Points on a hilly landscape, in no order, each with its height.
From any point a ball rolls to the lowest of the 4 points nearest to it. It stops when none of these is lower. Distance is the straight distance between rows; heights are no part of it.
tem: [ 14  25   8  -6  -6  11 -19   7 -12   5 -18]  (h 0.68)
Siti: [ -1 -20  23 -17   6  -2   3   2   4  10  -1]  (h 3.04)
rurar: [-11 -20 -17  17   8  -4  25 -15   0  -8  13]  (h 1.38)
botat: [-12 -25  -6   8  13  -8  22 -12   0  -4  10]  (h 4.43)
dunu: [ -1   0 -32  19 -11  23  17  -4  13 -16  11]  (h 4.05)
gimo: [-20  15  18   8   8 -34 -12  12  -4   3  19]  (h 5.01)
Gof: [-10   4 -14  10   3 -23   2  -5   7  -5   9]  (h 2.92)
zunep: [-14  -4  17  -5   9 -22  -2   6   2   5  13]  (h 1.42)
mip: [  2 -23  -7 -14  -6  34  28 -14  -3  -3  -6]  (h 6.82)
Zoni: [ -2  10  -4   5   4 -17  -9   7   2  -1  -3]  (h 2.40)
nuro: [ -2 -23 -18  12   6   7  24 -14   3  -7   6]  (h 3.33)
gigo: [  4  18  24   3   8 -23 -25  12  -9   1  -1]  (h 2.69)
mapu: [ -1  10 -32  16  -9   4   3  -1  12  -7   5]  (h 3.25)
Sova: [  4 -10  -5 -11  -2  15  13  -4   0   1  -8]  (h 3.53)
nakab: [ 10   4  37 -10   5 -11 -22  14  -7   8  -1]  (h 2.26)
vob: [ -8   4  23  -5   7 -22 -15   7  -2   9   9]  (h 1.84)
Kun: [ -9 -18  -4  -6   9  -6  11  -8   1   1   6]  (h 2.98)
Romu: [  1  15  17  -1   7 -18 -22  10  -6   4  -1]  (h 2.20)
Gasos: [ -3 -21  13 -14   7  -6   9   0   5   7   1]  (h 4.09)
Sokiz: [ -9  16  33   3   5 -32 -23  15  -8   6  14]  (h 4.04)
mugir: [ -3  -3 -25  15   0  -7   8  -8   8  -7   7]  (h 3.52)
zis: [-18  -7   1   4   7 -23  12  -5  -3  -1  15]  (h 2.95)
vedis: [-12  -6 -17   9   9 -14   8  -7   5  -4   8]  (h 3.19)
Vusul: [ -3  25   6  10   9 -31 -21   8  -3   1   2]  (h 2.80)
vum: [  8  -1  18 -17   4   4  -8   9  -3  10 -12]  (h 2.13)
vidur: [  0  17  -3  -8 -20  37  10  -9   3  -1 -11]  (h 4.67)
piti: [ -3   8 -17   8  -1 -10  -4   0   6  -2   1]  (h 2.67)
suga: [  3 -26   8 -18   4  11  18  -4   2   4  -4]  (h 6.36)
tum: [ -1   8   9  -3   7 -18 -16   7  -2   8  -2]  (h 2.01)
naz: [  3   6  -4  -6  -6  10  -1   2   0   4 -11]  (h 2.27)
gugo: [  3  29 -12  16  -3 -18 -23   8   3  -2  -4]  (h 3.40)
gutoz: [ -2 -15 -30  22  -5  19  20 -12   6 -11  10]  (h 3.70)
nusuf: [  1   3 -19   5 -10  12   5  -5   6  -3  -2]  (h 3.48)
Sevom: [  0 -10 -12  -4  -2   8  10  -4   3  -2  -6]  (h 4.13)
suro: [ 2 -3  0 -4  3 -4  0  0  4  6 -5]  (h 1.70)
fezot: [ 10   4  25 -14   2   2 -16   7  -9   9 -11]  (h 1.60)
ralal: [  4   3  51  -7   0 -14 -29  11  -7  11  10]  (h 2.96)
zil: [ 21  28  16  -7  -4   9 -26  10 -22  -2 -16]  (h 1.08)
gataf: [  0  -5 -19   3 -15  43  22 -11  11 -13   7]  (h 4.59)
Nege: [  1 -12  10 -13   4   1   3   0   1   8  -5]  (h 2.34)
Tek: [  2 -11 -11 -10 -16  39  25 -15   0  -5  -4]  (h 5.46)
sar: [  2 -21  -5  -8   1  17  23  -8   1  -2  -5]  (h 1.57)
Bebos: [  0  14 -22  10  -8   3  -7   2   5  -3  -3]  (h 2.94)
zodem: [ -4 -13 -28  21   1   2  18 -12   6 -11  11]  (h 3.18)
rir: [  9   6   8 -15  -8  19  -5   2  -6   6 -17]  (h 2.70)
Vil: [  2  16   7   5   4 -18 -18  10  -4   3  -5]  (h 2.12)
mitad: [ 13  12  17 -10   1   2 -18  10 -11   6 -13]  (h 1.17)
suso: [  2 -15 -25  13  -7  29  24 -10   2 -11   6]  (h 4.12)
nenu: [  5 -15 -10  -7  -8  25  17 -10   3  -2  -7]  (h 4.42)
nop: [ -2   4 -26  12 -13  31  16  -5  10 -15   8]  (h 4.25)
Duvar: [-10  -9  22 -11   4 -15  -3   3   1   9   8]  (h 0.73)
gorat: [ -1 -12   0  -5   6  -5   6  -2   2   3  -3]  (h 0.85)
maliz: [-13   5  -1   2   5 -25  -5   1   5   1   6]  (h 2.68)
voda: [  8  18   4  -1  -1  -8 -19  10  -5   4 -13]  (h 1.72)
punuv: [ -1  20 -15  12  -2 -10 -16   5   1  -3  -2]  (h 2.99)
lumub: [  3  14 -19   6 -14  17   1   1  10  -3  -2]  (h 3.24)
resup: [  2   0 -18   2 -18  29  12 -10   3  -5  -4]  (h 4.31)
nifi: [ -1  -9  27  -9   7 -12  -9   4   0   9   4]  (h 1.54)
velid: [  2 -24 -18   4  -3  23  26 -13   2  -5   2]  (h 5.02)
pilap: [  7  10  10  -6   6 -11 -13   8  -3   6  -7]  (h 1.69)
vamir: [  2 -30  -8  -2   3  21  31 -14  -3  -5   0]  (h 5.57)
Koba: [  0   2 -26  12  -4   6   7  -5  10  -6   3]  (h 3.45)
votu: [  0  -7 -21   4  -5  20  15  -9   7  -7   3]  (h 3.88)
biru: [ 15  28   8   2  -2  -5 -26  14 -14  -1 -14]  (h 1.24)
litad: [ 16  16  30  -6   7 -10 -29  14 -14   1 -10]  (h 2.28)
lum: [ -8   7  41  -2  -1 -28 -16  13  -6   6  19]  (h 3.29)
kave: [ -6 -10   4  -4   9 -15   6  -4   4   3   5]  (h 2.02)
bivap: [ 12   9  29 -15   5   2 -20  14 -12   8  -9]  (h 1.63)
vad: [  7  10  -5   1  -8   5 -10   4  -4   2  -9]  (h 2.54)
faso: [ -8 -14 -11   4   6 -12  10  -9   4  -3   7]  (h 3.03)

Where does a ball stop that starts at each point below?
votu | pilap
vad | gorat
punuv | pilap
zis | gorat
lum | Duvar
Sokiz | Duvar
gugo | pilap
maliz | Duvar

For each start below, name every point that the ball comes to, in order.
faso | kave > gorat
naz | suro > gorat
gimo | zunep > Duvar
